A landscape with many valleys, sampled at points; each row gives a point and its height.
A ball rolls from a point to the lowest of its 2 nearest points, and stops where none of them is lower. Distance is the straight distance between rows; heights are no part of it.
k_271 height 2.96: [ 68 110 138  92  66 112 161 101  91 154 161 142 162 122 113 155 158 114
 156 135 147 133  71]
k_741 height 4.27: [ 98 135 114 161 152 126 158 176 149 143 118 106 127 118 122 156  62 176
  98 131 100  98 185]
k_270 height 5.31: [125 133 118  93 100 150  48  90 140 164  93  85 115 129 121 141 152 145
 140 168 121 161 129]
k_308 height 1.13: [138 156 109 122 146 123 191 112  80 149 111 116 132 157  81  88 161 114
 114 153 117 144 161]
k_520 height 5.78: [102 183  90  80 130 141 144 117 116 204 122  82 118 118 125 152 141 133
 128 141 131 150 155]
k_864 height 2.71: [132 103 138 114  69 140  78 145 150  89 112 138  97  67 139 143 130 122
 146 150 170 183  63]
k_58 height 3.41: [ 92 122 121 127  84 123 166 138 109 135 110 121 125 108  95 152  96 128
 129 159 131 126 114]
k_283 height 2.55: [ 98 145  98  85 105 156  92 123 152 195 153  97 131 132 160 170 140 145
 123 113 146 153 123]
k_537 height 6.28: [165 111 143 162 175 125  56 136 137  85  99 111 104 143 115  80 101 153
 140 162  65 116 171]
k_501 height 3.29: [ 81 118  86 123  92 146 125 178 177 159 143  99 115 108 149 201  86 156
 107 115 142 128 150]
k_133 height 5.22: [124 109 132 130 108 153  66 132 129 138  74  82 109 134  96 134 105 175
 132 186  89 135 156]
k_574 height 1.20: [151 181 104 137 181 117 199 132 117 142 126 134 127 146 127 108 156 111
  99 101 149 147 163]
k_180 height 3.68: [ 85 143 113 116 112 126 203 138 111 159 140 117 132 116  98 161 102 137
 117 139 124 133 148]
k_20 height 4.22: [ 76  75 153 115  55 148  75 140 151 124 126 127 129 106 132 180 108 164
 136 158 136 133  83]
k_563 height 2.35: [132  90 151 128  70 140  55 136 161  97 136 148 123 109 168 156 140 128
 143 126 159 167  59]
k_462 height 2.76: [ 84 129 124  93  78 116 159 119  94 168 182 165 156 119 143 163 168 106
 144 104 160 133  60]
k_313 height 5.34: [118 126 116 114 101 145  88 153 173 126 155 138 110  69 176 173 119 116
 138 115 187 176  76]
k_12 height 2.63: [159 139 131 159 170 109 176 117 104 108 125 147 135 152 100  73 127 100
 112 128 111 107 147]
k_203 height 3.12: [145  89 153 148  99 114 124  83  80  77 115 151 152 157  89  79 152 101
 154 165  94 124  97]
k_200 height 4.11: [131  96 145 144 120 135  80 115 121 113 124 131 143 156 127 131 120 153
 128 137 100 121 127]
k_460 height 4.60: [107 165  88 113 129 153 141 152 151 171 149 122 103  96 168 164 125 119
 128 105 174 160 123]
k_294 height 3.19: [ 77 117 136  95  66 124 155 108  92 149 128 132 132 112 101 159 116 124
 151 158 139 135 102]
k_857 height 2.11: [159 144 115 139 121 123 173 142 127 114 121 150 116 114 132 122 144  97
 134 124 157 152 116]
k_401 height 1.96: [126  90 150 112  98 141  76 119 149 112 153 163 151 115 179 176 163 118
 138  99 164 147  68]
k_38 height 2.57: [168 141 126 167 203  96 162 159 153  81 103 128  76  96 106  66  56 146
 128 111 100  76 188]
k_61 height 3.97: [121  70 161 158 124 127 108 157 166 105 161 156 169 126 174 182  88 142
 131  86 124  76  89]
k_319 height 3.61: [ 94  72 152 128  83 133  87 158 172 111 169 155 165 113 161 208  96 137
 128  90 147 113  92]
k_224 height 4.94: [147 125 153 157 217 102 128 123 137 100 162 160 145 155 145  92 125 130
 121  51 117  56 147]
k_667 height 3.69: [136 139 134 158 220 123 115 157 137 121 138 129 122 135 124  98  90 160
 110  94  96  83 216]
k_284 height 1.54: [133 114 130 125 113 135  95 127 137 134 152 147 160 143 182 170 163 119
 126 103 139 133  98]
k_253 height 2.62: [ 72 127 106 101 103 160 118 175 175 163 176 119 136 108 177 201 104 142
 120  89 156 132 116]
k_942 height 3.20: [ 63  93 130 121  95 142 122 177 173 137 181 140 162 104 166 215 101 143
 112  87 147 113 106]
k_53 height 5.53: [138 114 137 117 104 147 122 147 162  95 142 152 113  75 188 160 134  96
 141  96 201 166  63]
k_240 height 0.73: [110 128 120 123 136 146 106 136 136 166 158 122 165 160 165 170 161 138
 110  93 123 129 127]
k_160 height 3.79: [132  75 171 163 125 119  86 133 128  81 128 141 164 144 122 129 112 139
 143 141  93  88 110]
k_288 height 4.55: [112  92 156 125  59 138  86 137 140  99  98 128 113 114 115 148 107 146
 135 166 128 150 100]
k_950 height 4.99: [173  99 159 155 114 126 117 113 125  67  94 148 115 121 127 105 109 107
 150 150 121 139  93]
k_714 height 5.32: [169 139 135 157 208 111 133 109 119  86 139 149 139 165 117  45 166 116
 127  97 101  81 164]
k_760 height 4.36: [128 129 134 160 188 135  70 151 149 132 148 114 138 154 134 108 106 172
 110 120  72  97 203]
k_265 height 5.49: [172 125 140 155 185 129  96 101 106  99 128 143 150 175 112  52 174 122
 133 139  85 104 154]
k_734 height 1.88: [154 147 150 152 205  83 191 117 120  99 139 164 123 135 107  46  98 117
 124  68 116  56 170]
k_105 height 3.55: [146  78 168 159 127 110  74 112 106  77 125 147 142 155 105  94 112 136
 163 168  62 109 123]
k_452 height 1.74: [159 169 120 155 199 100 232 141 130 109 137 151 122 115 137 105 121 104
  88  47 160  92 142]
k_648 height 2.17: [164 144 131 166 211 101 160 130 132  85 124 141 105 130 104  51 100 122
 122 105  97  86 187]
k_446 height 5.15: [158 135 161 142 213  96 122  95 126  78 152 166 137 163 133  49 133 125
 130  54 105  51 173]
k_432 height 5.45: [113 177 103  78 114 145 127 100 105 199 112  78 105 106 120 128 148 112
 138 156 145 166 119]
k_457 height 4.80: [152 143 128 125 140 135 120  95 105 126 130 130 147 174 135 111 190 116
 134 126 129 152 124]
k_525 height 1.77: [ 80 140 112  89 114 151 120 146 147 189 176 115 161 144 166 188 138 145
 120  92 144 135 118]
k_391 height 4.85: [131 111 154 151 202 117  69 134 135 107 143 132 151 160 124  97 114 157
 136 113  75  89 173]
k_612 height 5.80: [144 117 125 154 147 140  75 155 145 115  86 100  99 139 111 115  95 184
 121 180  73 118 175]
k_445 height 4.81: [149  90 165 154  87 141  83 133 142  64  97 138 111 111 123 129 116 129
 141 165 137 149  89]
k_256 height 3.23: [115 133 130  87  69 131 121 118 110 134 119 136  92  73 112 123 132 111
 154 168 173 179  74]
k_120 height 1.68: [153 151 128 169 195  97 219 122 133 105 134 167 128 118 122  73  94 109
 101  64 139  66 147]
k_302 height 6.94: [149 159 105 146 207 134 124 154 145 144 134 103 123 145 152 113 125 155
  88 119 119 128 194]
k_774 height 2.34: [136 141 130 120 109 121 162 133 107 124 153 147 131 111 147 143 164  88
 146 106 164 155  92]
k_932 height 3.02: [115 121 147 100  59 132 109 133 135 101  93 134  74  67 104 132 106 129
 156 184 170 168  65]
k_162 height 3.60: [102 159 113  98  70 112 178 111  96 153  86 101  94  94  75 126 111 115
 144 192 144 158 121]
k_237 height 3.86: [137 155 121  99  96 126 155  81 102 150  83  99  99 126  75 111 139 117
 146 190 119 153 124]
k_978 height 5.87: [132 107 138 103 104 161  42  87 132 151 112 103 151 161 127 149 159 141
 136 151 105 147 134]
k_181 height 3.33: [162  85 162 140 116 113  69  81  94  88 112 134 152 175 103  87 151 121
 148 169  80 128 109]
k_965 height 3.40: [129 132 122 100  66 121 159 115 100 120 105 137  90  93  84 121 113  99
 146 182 152 160  89]
k_756 height 1.67: [178 181 101 149 202 109 213 147 139 122 104 134 109 117 136  95 133 107
  92  77 155 123 168]
k_985 height 4.16: [149 137 118 120 104 127 140 119 111 133  89 101  95 127 120 121 137 120
 136 164 127 159 127]
k_828 height 3.10: [132 130 126 165 204 114 137 174 150 105 108 120  96 106 124 104  55 163
 113 108  88  84 201]
k_762 height 5.75: [176 119 143 147 131 140 109 142 189  79 126 168 102  88 207 161 138  99
 131  74 186 153  77]
k_894 height 2.54: [108 135 125  93  97 134 143 128 117 149 172 146 134 103 163 161 159  98
 145 108 178 157  67]
k_803 height 6.13: [130 171  91 104 156 135 173 140 120 184 133  94 117 115 129 139 141 131
  99 131 138 159 178]
k_349 height 5.02: [103 150 100  99 112 168  98 161 180 172 151 111  86  85 171 169 117 119
 131 118 182 185  88]
k_786 height 2.97: [128 107 152 140  99 106 162 104  95 104 129 148 163 138  98 104 132 108
 148 146 109 110 104]
k_291 height 1.49: [143 149 112 137 127 109 229  98  78 127 124 126 139 143  88  86 142  95
 111 141 136 123 152]
k_801 height 5.14: [ 98 166  93  80  97 142 120 126 127 187  86  89  77  87 109 132 131 129
 140 173 147 160 116]
k_908 height 2.42: [170 147 121 160 181  87 195 124 103  87 114 141 113 126  95  31 101  91
 110 117 116 100 165]
k_325 height 6.52: [142 171  94 129 186 142 151 140 136 173 137  98 125 153 151 129 161 148
 100  95 144 144 183]
k_47 height 5.84: [157 140 135 114 109 122 137  68  85 111 103 118 144 174  82  76 178 104
 141 172 104 151 135]
k_107 height 4.51: [153 154  90 127 143 123 165 145 122 145  78  93  88 110 112 118 111 121
 121 151 126 162 152]
k_624 height 4.44: [114 127 109 114 120 156  74 133 151 163  85  72 117 146 123 162 121 171
 107 169 102 137 170]
k_843 height 4.47: [147 128 148 139 139 130 121 110 105 122 122 129 142 161 122 129 141 127
 122 140 116 138 130]
k_9 height 3.46: [ 94 146  97  94 108 160  83 126 151 192 119  70 128 137 130 177 130 160
 119 141 117 141 152]
k_104 height 3.81: [ 85 119 111 138  99 142 130 162 151 152 115  96 125 115 118 182  75 169
 106 140 114 115 171]
k_198 height 4.01: [ 76 160  96 102 105 139 179 167 130 182 126  98  99  93 114 174  86 133
 111 141 146 142 146]
k_329 height 3.89: [ 85  69 158 127  71 135 104 149 148 111 151 150 160 119 138 187  98 151
 133 133 124 110 103]
k_740 height 5.65: [176 128 139 138 156 123 117  96 101 108 113 126 134 177  95  50 166 109
 135 161 109 131 142]
k_767 height 4.66: [119 123 147 162 176 114 124 136 143 118 167 164 166 153 157 136 124 140
 119  74 119  64 134]
k_449 height 4.31: [100 161  92 109 123 127 184 164 138 181 148 118 120  94 156 170 109 121
 115 112 154 133 136]
k_953 height 2.81: [136 115 142 160 143 101 166 105  89  91 140 154 158 150  87  75 128 109
 137 134  93  71 130]
k_719 height 4.32: [113 103 139 154 150 125 123 162 167 125 165 157 167 130 167 171  96 139
 115  59 125  74 126]
k_999 height 0.56: [149 169  95 108 150 132 185 106  92 155 131 112 140 162 114  93 175 114
 115 114 139 144 145]
k_310 height 4.72: [122 140 113  88  96 151  81 124 136 156  85  89  74 101 130 138 133 134
 143 175 138 170 122]
k_598 height 1.89: [161 129 125 150 104 115 176 111 104  85 114 157 104 118 119  94 131  86
 128 139 151 149 100]
k_777 height 5.33: [114  92 158 106 109 113  82 100 108 136 153 156 192 186 139 132 207 129
 139 125  94 110  96]
k_346 height 1.69: [163 144 109 146 116 101 207  95  97  99 119 146 130 139  99  80 146  79
 124 130 148 127 114]
k_827 height 5.64: [128  92 160 114 101 140  42  90 119 137 135 132 173 179 134 146 179 157
 143 144 102 126 101]
k_466 height 5.11: [137 114 139 130 135 119 103 100 103 138 152 129 178 185 140 123 199 124
 129 114 108 109 116]

Call two points neighbours if one is among the 2 nearest of the other. Go from one point of each pair to the other, from neighbour to neighbour, staying as low as possible. Name the highest point that can't be avoided.
k_240, k_120: k_741
k_999, k_120: k_452
k_120, k_310: k_978

Two balls start at each pair of points below. Name the first point that both come to, or write never.
k_985, k_740: k_240
k_612, k_107: k_240
k_774, k_950: k_598

Where does a ball stop that starts at each point below?
k_265: k_240
k_53: k_999
k_325: k_310
k_762: k_999
k_445: k_240
